Each row is a point on a tangle of strands that fork, close into loops and nearly touch. The rows are in no order.
In the rows, zero is written as 128.
Two points are linked if the straight distance between their rows is under 149. Some points are linked to none.
seke: [152 112 134 126 125  97 145  62 152 115 103 153 142 142  92 103 139 148
 131  84 142 180 130  79 189 120 178 125 136 102  66 112]
safub: [127 137  82 124 117 149 130 140 169 100 131 112 101 125  91 165 118 143
  98 108 164  99 184 111 147  73 128  96 152 160 136 110]
ruvib: [102  83 145 157 170  99 112 140 123 106 115 110 114 135  81  37 149 118
  88 122 111 109  91 107 149 167 117 192 130  69 120 174]
fimu: [136 118 114 101  88 183 162  79 113 105 129 202  79 102 120 112 141  99
 124 158 128  90 123 131 125 153 164 138  55 177 148 139]
fir: [132 133 138 129 141 115 188 178 117 140 125 128 105 183 191  79 110 157
 143 132 112 172 125 212 126 101 102  96 143 155 102  80]
dovug: [102 134 105 136 125 143 146 195 149  78 156 103 104 153 180 148  87 174
 133 141 132  59 167 125 119  88  70 113 146 134 119 113]
mif: [121 132 200 163 150 126 125 179  97 140 168  99 180 147 162 169 105 144
 146 151  80 156 118 150  89 163  99 193 151  87 132 148]
Kebi: [147  88 136  68  74 136 143  76 159 147  87 188 101 126  96  71 169  98
 111 146 129 152 125 111 189 135 208 107  90 147 125  98]
Fanot: [116 102 177 162 118 170 133  70 129  98 131 151 100 137 106 167  98 123
 134 150 136 141  73  71 184 168 177 183 126 131 123  99]
povaz: [158 121 114  93  94  73 132 127 131 161 103 153 132  93 130 127 193 163
 137  95 130 116 177 188  87  99 131  96 136 168  87 150]
Rutog: [123 119 113 174 176 114 125 159  90 123 125 140 124 125 108  90 120 156
 177 186 109 120 116  96 126 141  93 150 131  97 137 153]
Seve: [100 173 124 145 156 132  62 123 135 148  91 129 118 149 137 168 120 129
 114 163 169 114 118  86 141  83 166 196 168 127 157 102]
garim: [123 155 183 132 175 103 161 186 151 139 117  72 167 148 206 175 110 141
 157 129 117 142 102 166  95 142 100 152 178 165 137  81]
bub: [128 120  54 103 153 102 167 156 130 130 163 101 138 167 103  80 104 185
 137 109 113 170 147 122 169  80  87 130 170 101 132 109]
Sitap: [123 142 134 157 148  92 118 145 118 161 151  98 192 120 130 155 142 166
 142 156 106 155 141 126 116 149 115 168 176  92 108 179]
Bok: [158 158 149 116 177 108 109 131  85 164 174 126 164 141 189 134 113 166
 198 134 139 169 133 162 120  95 130 114 143 117 144 149]
Kidub: [156  76 195 142 108 132 117  93 140  86 175 149  89  88 114  46 122 126
 136  92 121 126 120  74 169 168 126 120  74  89  97 117]
vegum: [173  84 186 123 142  96 139 136 111 139 128 129 125 137 137  76 117  92
 176 131 127 142  82 167 105 180 117  33 106 125 138 162]
pabut: [141 168 137 101 151 118  93 151 131 168 151 117 135 138 194 118 127 142
 159  98 157 160 151 139 128  47 111 114 136 141 144  87]
femu: [154 108 130 127 148 146 136 154 184 152 135 100 141 131  85 154 109 130
 124 120 110 142 177 135  76  90 112 150 125 125 116 133]
lidok: [ 97 135 110 146 124 158  82 111  84 147 100 165 124 144 104 216 109 151
 135 172 177 102 124 111 124 102 145 179 161 114 123 135]
Gefir: [170 127 149 120 154 101 158 128 110 120  93 117 130 121 166 134 141 150
 105  80 127 140 117 172 101 162 119  72 135 151 100 197]
napi: [108 174  88 105 151 113 137 127 112 117 155 111 152 133 119 134 115 149
 107 101 152 153 127 161 195  37 153 157 198 110 158  65]
Teku: [ 61 114 141 181  96 151 136 165 102  67 154 118  88 134 123 160 108 132
  94 158 116  40 103 132  87 161  95 167 147 104 122 159]
fiz: [114 113 127 133 126 111 155 183 141 109 118 102 143 135 130  69 131 103
 168 113  64 155 123 124 101 128 127 121 128 130 140  71]
Fem: [184 148 173 131 181 144 126 128 137 135 137 107 166 136  94 160 104  88
 151 106 124 154 130 117 136 149  73 120 148 102 166  99]
noge: [137 136 118 126  70 177  62  99 123 150 153 152 117 133 177 181 174 108
  75 164 103 110 127 118  88 158 151  94  92 168 161 150]
luvo: [145 139 127 117 110 113 127 117 159 138 130 108 161 107 120 176 154 123
 152 137 138 142 127 105 146 134 112  69 134 175 154  75]
solu: [122  67 107 137 108 166 118 106 142 113 123 157  62 134  92  96 134  99
 122 155 133 113 141 124 114 105 105  80 113 134 105 134]
Tus: [ 58 118 109 158 110 134 121 133  98 117 112 154 126 152 112 196 109 167
 140 174 148  75 131 122 148 136 116 238 148  91 111 143]
zasi: [160 183 139 126 175 121 108 171 120 166 138 104 216 134 168 173 119 136
 145 137 102 135 106 154 103  89 120  77 126 128 195  57]
baz: [124 168 112 127 177 130 111 159 137 140 125 107 131 161 133 158 109 126
 131 152 137 136 103 135 118  94 143 148 181 155 198  89]
veko: [157 181 157 125 161 148 124 123  86 139 167 140 148 128 175 201  91 141
 145 144 139 140  95 166 115 141 124  98 133 128 158 156]
rofup: [161 114 143  89  88 149 136 100 148 161 124 166  91 114 111 142 134  98
 129 142 129 138 173 183  59 166 131 145 103 148  95 156]
nar: [107  83 130 138 161 121  80 127 149  80  57 127 101 117 101 113 183 137
 122 141 148 117 137 102 138 146  82  97 148 100 113 139]
mog: [115 208  61 133 143 145 136 167 118 122 164 113 164 131 129 155  79 154
  88 163  94  62 153 172 101 128  73 160 146  82 149 119]
Rubem: [ 88 110  78 116  86 140 129 172 117  81 121 122 134 117 119 137 141 117
 116 145 114  70 142 150 116  61  86  67 118 146 129  73]
zanub: [142 141 178 147 124 157 113 106 125 141 180 128 108 148 177 184 121 124
 152 151 150 143 109 113 126 163 141 102 130 136 129 161]
Mavem: [148 146  61 117  93 136 113 106 125 122 118 168 165  87  98  94 133 137
 114 105 143 101 166 113 156  93 158 118  82 126 102 166]
fut: [121 126 170 144 171 105 125 169 132 132 128  99 157 126 136  86 134  91
 206 128 142 136  76  90 116 154  60 149 105 117 172  83]
Veb: [ 91 123 114 137 161 110 101 174 147 134 122  94 172 126 117 106 156 145
 112 143 134 115 132  88 134  94  82 204 127 115 133 129]
lasa: [160 116 174  81  77 151 125  64  88 188 154 165 126 141 142 140 155  88
 146 156 135 163  99 169 126 157 165 130 116 140 145 158]
Tade: [116 128 129 117 102 126 100  75 165 135  80 125 126  87 132 156 176  93
  48  93 167 142 103 103 158 169 163  94 128 148 120 163]
fer: [113 112 112 115  86 108 154 111 150  76  57 169 105  91 109 139 169 159
 155  93 161 102 157 114 148 109 164 137 131 160  76 130]
bemum: [137 125 107 101 100 118 123  81 116 117 143 138 154 122 133  92 152 159
 127 107 136 178 140  97 219  61 143  94 134 102  96  99]
dores: [ 81 118 161 140  73 167  94  66 161 108 115 180  75 106 143 124 116  89
  65 144 146  94 108  93 141 177 162 168  86 120  84 131]
nelo: [ 99 121 153 165 146 164 137 110 142  93 124 125 135 131  83 161 105 113
  95 141 109 125  99  57 187 130 142 188 104 121 103  78]
tad: [ 79 101  94 132 112 121 157 196 127  64 121 116 120 136 116 130 122 143
 140 173 129  51 141 142 124  96  62 140 143 111 130 109]
Degu: [101  89 109 167 170 104 147 182 145 121 143 115 133 134  81  93 129 161
 138 168  86 104 144  86 127 153  63 184 119 109 135 140]
bavu: [ 77 129 109 155 112 137 115 122 107  80 129  98 139 143 120 130 141 119
  55 153 112 112 105 130 159 107 129 161 170 111 125 151]
Tiv: [157 113 109  93 132 134 122  81 165 117 100 122 119  93 121  94 165  99
  92  83 132 140 138 118 153 170 139  72  95 121 133 155]
fofu: [136  92 142 108  73 122 113 120 159 116 131 141 104 134 141 117 174 102
 130 113 110 147 157 151 124 116 179  89 163 154 107 119]
kimo: [145 100 218 148 157 103 119 139 117 123 122 113 121 141 140 126 125  64
 178 144 126 124  82 147 110 204  91  78 152  97 145 145]
Gor: [ 81 106 120 155 130 135 115 170 105 126  90 125  75 150 149 175 122 144
 128 138 160 119 109 142  94 107 150 126 156 154 123 184]
Ginag: [ 92  81 137 140 168 104 103 121 177 117  35 108  99 143  85 116 164 114
 121 125 165 147 127  88 164 133 150 133 169 114 133 106]
depu: [167 135 124 114 154  66 159 171 117 160 112 122 152 167 183 105 122 153
 187  91 134 171 138 155 150 126 117  32 174 110 144  87]
Dedek: [125 171  99 133 151  98 174 163 150 146 131 107 104 153 144 165 104 170
  84 127 144 134 160 211 103 123 101 134 231 126 114 119]
Vaz: [101 157  88 133 149 163 135 149 107 121 138 113 167 126  81 228  83 147
  98 150 112  78 146 176  96 112 106 167 152  98 149 142]
nogo: [153 116 159  69 131  79 146 162 151 128 114 104 129 163 170  99 126 112
 192  33 125 200 107 135 157 127 112  70 165  99 115  88]
vules: [111 131 112 110 122 114 138  99 134 132 101 126 152 105  85 182 145 158
  90  79 179 149 131 134 158  67 154 161 157 129  86 122]
Mik: [123 119 121 148  95 163  94 131 130 175 152 103 143 129 160 163 145 132
  87 167 109 124 129 126  67 117 109  91  99 167 121 177]
duvu: [129  98 210 119 135 117 109 129 132 129 122 100 137 149 162 107 130  62
 124  74 124 155 103 140 117 128 196 135 108 156 143 162]
fosof: [133  84 175 146 189 126 109 145 140 112 121 122 131 135  75  94 112 116
 109 112  96 114 120  88 164 152 114 226 124  57 150 122]
Babub: [178 143 143 116 170 139  86 120 175 185 137 119 154 132  90 157 115 123
 134 111 136 174 162 113 102  79 148 170 118 110 132 113]
Nosod: [157 163  72 120 115 139 196 184 169 157 146 131 121 137 168 108  84 174
 154 141 123 130 158 140  95 125  72  67  93 164 116  64]
dig: [ 97 140 113 118 161 116 131 142  74 108 133 118 127 154 144 119 133 138
 129 121 139 139 122 185 164  36 107 151 180 109 142 130]
kug: [133  92 180 116  72 106 132  84 144 117 165 134 107 126 149  71 165  86
 156 112 110 169 133 136 121 162 140 120 124 144  94 130]
lopat: [ 99 148 130 146 187  90 117 170 147 124 122  83 185 137 140  95 162 114
 133 141 105 128  87  90 122 143  87 202 106 122 184 121]
roz: [134  98 123 117 176  77 153 154 110 146 134  90 149 189 130  77 125 144
 157 119 133 183 117 130 186 120 104 134 190  84 153 127]
Lor: [160 143  97  84  96 139 127 131 126 103 140 161 118  85 194 133 114 161
 171  92 125  95 199 129 132 103 146 104 105 131 116 126]
pidep: [174 172 117 124 142 115 109 137 119 157 131 135 195 113 136 184 152 134
 178 172 126 137 121  91 107 136 137  68 108 155 197  75]
Vesi: [104 114 151 156  86 155  75  79 112 141 150 154 106 131 166 167 156 137
 106 165 150 146  96  87 168 123 161 126 130 138 113 159]
Mosuz: [112 102 135 148 152 149 141 130 151  77 106 119 147 132  72 147  96 122
  55 122 117  92 117  75 183 143 105 236 111  63 128 129]
Tutoz: [ 99 156 128 165 121 145 111 147 109  56 189 124 118 133 142 110  99 146
 118 154  99  72 116  78 167 119  78 160 121  93 153 109]
Sare: [119 124 128 120 131 139 147 115  80 111 177 116 160 120 150  91 129 147
 136 123 107 151 121 175 159  70  67 137 124 112 115 114]
vadin: [121 158  92 112  95 104 151 107 114 179 134 152 150  64  85 193 159 170
  79 110 174 131 156 157 127  98 185 131 147 149 109 123]
mub: [133 134  89  89  98 144 140 150  86  84 109 142 138  90 135 154 140 139
 105 105  87 113 143 169 148  57 133  57 126 144 147  72]
muvo: [160 109 125 105 143 130 109 135 136 151 117 130 124 130 155 107 112 122
 179  96 158 170 143 107 145  79 125  93 113 120 163 107]
Zuzu: [108 138 175 124  96 166  85  75  61 167 114 155 120 128 136 139 150  61
  84 137 123 152  76 150 113 161 144 140  97 139 145 153]
Nelev: [ 79 153 116 161 103 129 133 109  80 140 129  98 152 104 164 189 121 157
 122 126 130 149  84 127 115 182 136 160 129 143 131 177]
Kugu: [128  98 179 165 140 154 101 100 164  95 157 127  84 123 134  68 106 112
 139 115 142 146  92  42 178 180 158  96  96 107 145 109]
Pame: [117 163 114 165 104 174 107  92  87  84 181 143 151  98 107 115 106 132
 108 140 116  77 129  86 171 131  84 156  77  80 113 123]
Vuk: [138 139  77 110 145 130 190 196 152 153 127  91 113 162 164  98 102 156
 153 106  98 188 109 157 125 124  57  83 135 128 132  47]
bop: [117 114 156 126 166  97  95  94 171 112  72 114  94 166  98  60 135  88
 137  98 138 156 119 107 138 153 156 113 159  79 131 147]
repot: [147 100 178  86  83 125 147  49 104 146 157 158 126 118 126 114 184 114
 142 120 147 170 124 170 168 134 128 142 122 164  88 130]
taf: [142 136 125 123 151 105 136  91 121 153 135 119 112 144 136 142 142 139
 105  92 175 182 115 160 140 158 104 112 177 127 101 201]
Kufi: [185 131 133  80  86 122 132 150 132 135 140 122 178 107 186 104 137 132
 130  98  65 143 158 160 112 141 150  64  66 165 147 114]
besud: [120 105 135 141 124 170 147 144 104  67 137 126 119  92 140 104 111 146
 157  92 131 105 130  85 172 105 129 125  76 129 120 116]
Dez: [156 124  66  92 124 142 145 109 135 112  82 161 132  81  99  88 136 131
 112  60 114 127 160 123 134 124 119  91  81 128 117 138]
zosi: [108  99 152 109  39 164  80  55 149 139 130 177  95 111 146 137 149  96
  72 134 107 125 140 120 106 185 178 152 109 120  93 159]
vetu: [123  86 177 149 126 141 126  85 108 108 128 137 120 133 107 167 127 149
 109  98 118 166 115 120 142 134 139 183 138  83  86 173]
makas: [112 148 163 154 138 118 137  96  80  90 124 142  94 109 129  76 127  77
 141 106 120 123  88 122 135 177 145 186 120 132 131 136]
Les: [159  77 177 168 135 150  92  91 146 132 174 121 107 142 136 133 126 114
 154 167 153 143 103  56 145 174 118  81  89 142 136 146]
nak: [129 142  84 106 171  91 178 167 151 133 149 119 137 154 106 142 100 171
  79 133 129 114 146 191 142 119 110 204 204 111 158 144]
sir: [102 127 174 178 139 159  88 116 114  60 154 129  90 123 125  87 118 103
  91 137 118  85  82  50 168 168 113 125 114  90 137  98]
digo: [135 120 202 166 179 128 102 140 112 132 144 124  65 139 115 104 114  82
 162 152 130 119  97 118 120 190 108 147 165  75 148 156]
Malit: [118 117  42 131 123  66 151 172 148 123 118 120 169 162  95 153 126 179
  90 152 132  90 186 137 140 119 154 199 200  90 136 167]
met: [155 144 102  87 113 158 108  73 103 144 139 177 104 112 138  87 138  80
 130 147 132 118 124 126 125 164 139  97  70 157 181 125]
mamel: [141 156  97 120  87 133 140 175 140 139 151 116 155 123 173 102 124 158
 110 105  86 113 163 157  87  82 174  78  91 176 134 119]
ruf: [142 113 175 151 179 144 150 164 149 109 176  83 116 139 127  80 108 131
 153 136 113 115  77  88 123 166  35 105 114 122 155  91]
tofum: [113 114 130 126 103 111 107  99 129  94  55 187 131 128 113 137 148 145
 131 110 138 134 128  98 166 118 198 155 132 100  51 128]
vake: [131 142  97 149 149 159  95 117 140 163 115 135 139 127  99 121 119 115
 116 148 158 115 111  72 112  87 138 127  66 138 146 125]
ros: [121 100 199 138 112 155 105  78 160 124 119 162  95 114 120 133 147  96
 167 148 142 124 113  68 132 159 164 173  76 149 133  81]
tifa: [108  96 146 161 126 153 165 137 110 115 209 112  93 160 119  99  75 156
 116 135 146 100 139 131 132  90 127 180 118 122  87 188]
Lat: [129  86 188 117 161  79 137 157 121 125 110 101 149 181 156  85 137  93
 194  81 150 180  77 108 165 110 140 118 155  92 146 127]
kam: [179  85 110  38  64 138 147 123 137 165 143 127 155 122 144 109 176 133
 122 125  92 150 136 165 144 119 157  71  61 189 185  84]
zufa: [ 94 143 151 129 134 131 126  75  93 114 116 147 116 110 125  72 139  88
 106 100 164 146  78 128 175 111 142 172 107 137 110 133]
ketap: [132 112 141 136 149 136 132 143 151 107 112 122 130 148 112 211 129 159
 107  88 130 135 153 142 135 136 134 190 179  84 116 166]
Laf: [108 164 144 118 126 124  94  81  77 151  86 136 147 130 149 128 151  86
 101 125 166 155  63 142 161 126 154 134 150 139 144 141]
Mizon: [144 123  51 125 120 137 151 110 108 125 155 124 133 124  79 117 123 198
 160 125 140 150 162  87 192  88 106  86 143 105 106 102]
Kapi: [148 156 131 126 134 126 101  80 129 149 156 147 104 131 130  77 114  87
 117  97 120 151 157 144 112 147 170 130 128  81 117 170]
nodu: [150 140  83 123 132 101 142 137 133 156 105 133  90 136 140 101 129 139
 114 133 145 124 129 154  96 128 166  39 146 193 151 145]
repi: [104 154  95 131 145  78 126 162 131 147 142  86 197 105 125 132 169 185
 113 140 124 131 146 160 135  87  88 178 150 113 112 133]
fakeg: [161 171  62 125 116 136 186 138 171 132 136 119 116 115 103  99 105 122
 115 136 114 121 155 130  98 144  80  85 134 162 127 106]
siti: [158 125 145 107 102  79  90 127 137 157 100 116 141 133 121 112 165 105
 115  87 124 151 149 149 115 130 194  85 193 136 123 135]
nifep: [ 87 102 137 168 115 133 133 142 121 102 155 119 103 166 147 161  98 168
 118 133 158 122 132 108 127  71 157 168 129 151 119 164]
Boma: [107 119 122 101 134 127 153 110 130 111 143 109 156 136  55 126 123 151
 106  77 142 153 137 135 186  31 141 176 156 105 101  99]
Tuz: [135 122 120 146 122 138 118 121 138 118 190 126  78 162 115  60  75 123
 116 118 124 112 162 112 108 107 147 155 112 103 106 165]
Guvok: [168 120 144 108 172 148 118 102 134 167 131 113 134 165 106 103 106 128
 144  91 166 189 120 114 156  82 158 132 120 122 146 140]
Zof: [ 88 102  84 128 112  79 130 159 143 128  89  96 147 151 110 196 146 182
  87 106 136 105 151 140 112 114 156 197 170  91 104 170]
sanir: [149 131 160 151 136 128 181 155 117 122 174 114  94 168 176 107  83 154
 162 122 107 142 131 147 117 119 109 101 131 153 116 119]
Pev: [126 151 132 134 123 113 115 136 138 175 163  85 168 123 158 107 146 116
 100 155 115 151 120 163  75  92  90 110 117 158 117 138]
Reko: [121 156  75 142 111 104 109 160 103 154 129 135 138 137  98 148 141 158
 127 198 134  96 154 126 109  81 135 103 175 134 127 123]
Tugon: [126 181  81 139 101 125 109 131 110 103 156 148 139  94 152 136 123 166
 148 126 119  72 193 118 133 110 150 133 109 124 109 173]
sike: [109  90 147 164 154 160  89 111 137 127  85 131 143 122 102  99 134 115
  91 136 135 119  77  54 131 127 168 118  50 124 122 155]
fas: [125 122 152 102 116 124 109 127 121 142 117 108 164 149 154  95 151  59
 145 100 135 162  82 132 147  89 198  90 101 175 177  96]
Gose: [135 116 189 146 188  98 135 177 124 124 153  96 110 169 157 124 112 132
 129 129 110 119 118 146 112 178  88 190 172  83 141 158]
Kep: [ 79 115 115 174 160 135 102 129 112 106  75 116 147 139  91  96 135 107
  63 150  85 116  80  79 136 157 143 163 122 103 125 154]
zuso: [101 109  77 135 126 138  86 139 167 101  78 151  91 115 113  89 134 130
 176 137 132 112 157  62 133 122 167 109 111 125 132  88]
puzik: [ 72 117 118 177  89 171  97  84 148 100 102 173  62 112 105 122 113 110
 117 180 160  62 119  72 129 157 157 139  86 133 108 118]
soka: [152 152 168 140 144 142 138 159 165 124 150 114  63 167 201  85  82 125
 116 112 139 117 125 159  76 133 123  94 113 150 125 127]
gozus: [197 125 160 102 126 130  92  82 133 170 124 135 158 173 138 142 118  76
 136 119 165 163  97 113 126 152 176  48 110 151 180 158]
zab: [119 145 115 113  64 152  56  77  95 158 111 153 142 107 138 175 147  92
  75 128  98 125 136 128 103 157 160 121 109 117 134 149]
Zelo: [182 161 178 110 141 115 182 138 127 147 164 127 143 128 150  71  92 120
 206  98 136 176 118 152 117 170  69 125  85 109 118 102]
durev: [115 150  86 117 102 112 155 179 122 138 141 124 148 140 184 101 104 192
 134 117 139 101 173 169 110  38 131  78 116 156  88 135]
Motan: [ 71 120 110 130  73 155 115 120 115  68 126 121 133 131  98 146 136 114
  78 126 138  70 144 130 137  94 117 141 130  99  81 148]
Viz: [130 177 132 133 139 109 169 114  80 144 131 138 149 100 168 222 127 150
 149 127 129 140 125 197 121 158 158 100 181 163 137 120]
Nogat: [116 172  88 145 137 146 142 113 130 139 135 117 170  99  71 191 118 129
 106 149  94 130 113 113 122 144 159 154 145 155 142  84]
Kom: [139 137  93  95 117  95 141 168 103 113 105 123 160  89 106 152 137 148
 139  92  82 121 166 152 138  64 155 106 166 120 129  65]
panu: [ 92 114 112 155 105 129 151 180 120  52 122 140 102 129 114 114 112 124
 148 145  87  47 158 131 106 164 102 149 124 111 105 142]
fugip: [ 99 154  64 111 128  93 165 185 117 161 115 127 119 109 115 145 111 178
 179 172 147 107 167 140 103  67 130 115 153 158 125  75]
dum: [142 160 126 137 157 159 119 113 120 188 156 133 138 110 123 107 115 101
 140 157 156 118  99  88  90 153  81 126  58 150 138 160]
sado: [ 93 185  99 155 124 140 134 148 111 133 179 108 160 130 167 121 113 131
 110 180  96  91 122 173  78 118  78 140 125 142 122 114]
Diti: [169  71 131 106 108 151 148 130 144 103 119 155  93 123 133 117 145 113
 178 154  96 127 130  99 107 172 146  50  80 157 150  94]
nalet: [116 118 148 149 142 100  99 146 146 124  74 120 103 102 111 149 177 133
 166 165 127 111 149 124  83 167 106 134 163 113 114 158]
Runeg: [ 92 143 112 153 128 122  73 107 127 110  99 158  80 123 126  93 137 115
 149 167 147  91 144  60 158 153 149 140 137 129 116 159]
nasol: [157 124 122 101 113 141 166  73 113 158 153 139 134  88 114 151 148 125
 155 134 130 155 145 162 140 122  94  99 114 172 132 103]
nuge: [169  88 129  59  58 143  95  92 156 161 115 156 150 118 111 113 197 123
  87 162 112 148 129 113 178 141 179  76  86 184 157 118]
duve: [197 135 138  77 134 157 167 104 188 134 140 130  86 121 159 125  95 119
 139  56 133 166 168 142 111 145 150 104 107 157 126 130]
vami: [180 140 178 102 129 119 120  92 113 133 163 151 133  98 128  85 122  90
 199 117 120 146 142 117 149 186  85 121  90 104 143 118]
tos: [107  89 142 140  89 120 142 103 137 152 112 124 108 108 124 168 140 109
 114 116 111 154 132 162  62 194 123 162 125 139  89 171]
Kosu: [168  77 188 116 122 126 128 121 130 176 125 132 163 167 164 124 119  73
 163 150 132 141  81 150  82 155 144  65  85 162 159 141]
neno: [ 99 153  75 138 107 170 131 128 141 134  97 105 161 118  59 226  93 106
  58 117 109  97 113 129 100 143 148 181 150 124 135 118]
zivi: [ 95 111  75 152 128 126 114 128 101 147  80 140 106 136  78 195 122 170
 117 163 155 101 142 135 111 114 161 106 163 133 109 178]
rato: [113 170  71 126 139 146 107 118 121 118 149 138 152 135 103 130 115 123
 127 142 122 132 129  75 180  91 106 145 133 109 175  38]
lalu: [ 52 136 102 171 101 139 115 100  87 148 156 123 150 119 142 187 116 156
 124 175 113 117 106 103 127 167 102 213 131 105 107 149]
Noduz: [137 173  96 158 179 137 154 145 116 158 161 124 124 120 133  96  97 145
 164 174 152 112 124 109 114 143  36 146 110 130 148 143]
pem: [121 102 126  80  74 161 122  78 134 126  69 203  99 102 104 102 174  97
 117 168 132 106 122 143 143 131 182 152  71 158 110 114]
Tipo: [136  85 172 146 179  96 108 129 106 126 123 106  93 154  79  57 123  98
 122 127 105 148 103 129 115 167 139 121 153  56 120 170]
fen: [131  98  95  73  80 121 147 129 127 115 113 176 102  83 144 148 169 161
 161 102 158 102 196 174 138  93 129 105 112 153 103 117]
kog: [119 173 117 138 146 119 170 179 143 100 116 116 109 146 183 145 117 190
 101 148 151  89 154 188 123 115  77  91 175 166 108 120]
Garil: [127 147 127 132 191  73 152 193 157 149 100 108 127 151 150 145 136 132
 158 153 129 142 123 161 106 118 105 179 179 153 181  88]
Tisuv: [102 129  70 132 125 153 120 184 147  96  67 158 101 136 109 118 111 112
 165 135 122  59 152  97  74  92 154 115  88 130 152 102]
migo: [165 163  92 112 171  97 155 172 122 151  83 112 178  96 111 143 126 151
 133 117  85 127 178 175  98 121 127 111 163 121 127 108]
denan: [148 175 106 102 113  81 105 125 124 192 111 136 151  87  88 151 140 124
  97 103 142 150 153 138 108  99 196 111 142 146 146 113]
bev: [120 100 130 164 137 135 147 155 183 129 158  82 115 144  89 156 101 122
 131 157 112 125 117 116  66 147 127 150 132 152 122 138]
rel: [175  84 127  91 107 139 177  94 142 167 140 170  85 126 100 131 151 125
 192 160 152 147 163 164 100 151 130 101 114 172 120 146]
nipa: [ 98 135 159 151  79 168 104 114 100 114 159 147 127  86 118 133 137 102
 105 151 127  73 129 134 136 106  89 168  89 108  94 139]
Deba: [117 135 151 144 123 120 160 118  81 109 111 123 142 107 153 195 138 114
 137 106 107 153  83 146 134 180 166 133 143 178 122 144]
Ferir: [122 130 105 138 124 143 129 104 120  91  57 120 121  95 109 181 137 116
  65  82 158 111 105 125 126 169 137 140 118 123 109 180]
rut: [153 158 145 126 115 133 113  95 109 108 126 155 126 103 151 104 129  69
 156 145 120 119 108 108 134 205 141 110  85 121 147 124]
Rogu: [103 116 148 159 138 129 137 135 155 135 191 103 124 119  63 100 125 102
 123 180  95 122 118  95  90 156  75 175 117 112 112 124]
Puliv: [172 168 155  89 137 107 142 129 198 147 134 124  84 145 174  98 110  94
 136  94 154 141 156 167  87 147 147 100 145 170 129 111]
ror: [149 140  83 116 105 113 170 132 166 152 132 137 100 113 146 124 150 114
  82 139 119 123 146 155  86 178 123  60 116 197 143 146]
Fet: [166 170  96 117 159 143 149 172 107 155 114 133 190 128 145 130  99 153
 147 130  74 136 142 178  97 104  91  95 122 106 146  70]
fozi: [176 148 153 116 198 113 157 149 127 122 128 102 129 126 120 100  91 136
 147  69 125 151 129 151 131 132  56 129 119  93 132 129]
Fepod: [115 124 103 122 109 125 177 111 107 110 101 120 122 120 135 171 136 140
  86  76 160  95 138 170 105 131 114 115 115 150  83 211]
tuk: [124  74 230 136 139 139 113 111 122 110 132 107 135 129 131 139 125 106
 114  73 132 161  72 131 132 163 172 140 121  95 107 162]

A fork is a point with three links, a tip a point with one. Leave the first point through the second and follow the links. Name the first fork or tip that comes.
mamel / Kufi: rut
duve / Puliv: nodu
kug / fofu: Sare
Lat / roz: fen
Nogat / neno: zab

Name the points in between on the shortest way along the links from the first point to the second, in order.
siti / nuge: fofu kug repot lasa Zuzu Laf zufa makas rut met fimu pem Kebi
depu / tofum: nogo Lat roz bub Mizon bemum seke
dovug / zosi: tad Rubem mub Kom migo Fet zasi pidep luvo nasol repot lasa Zuzu zab
ros / veko: Fanot nelo Mosuz fosof ruvib Kep bavu Motan nipa Pame Tutoz sir Kugu Les zanub
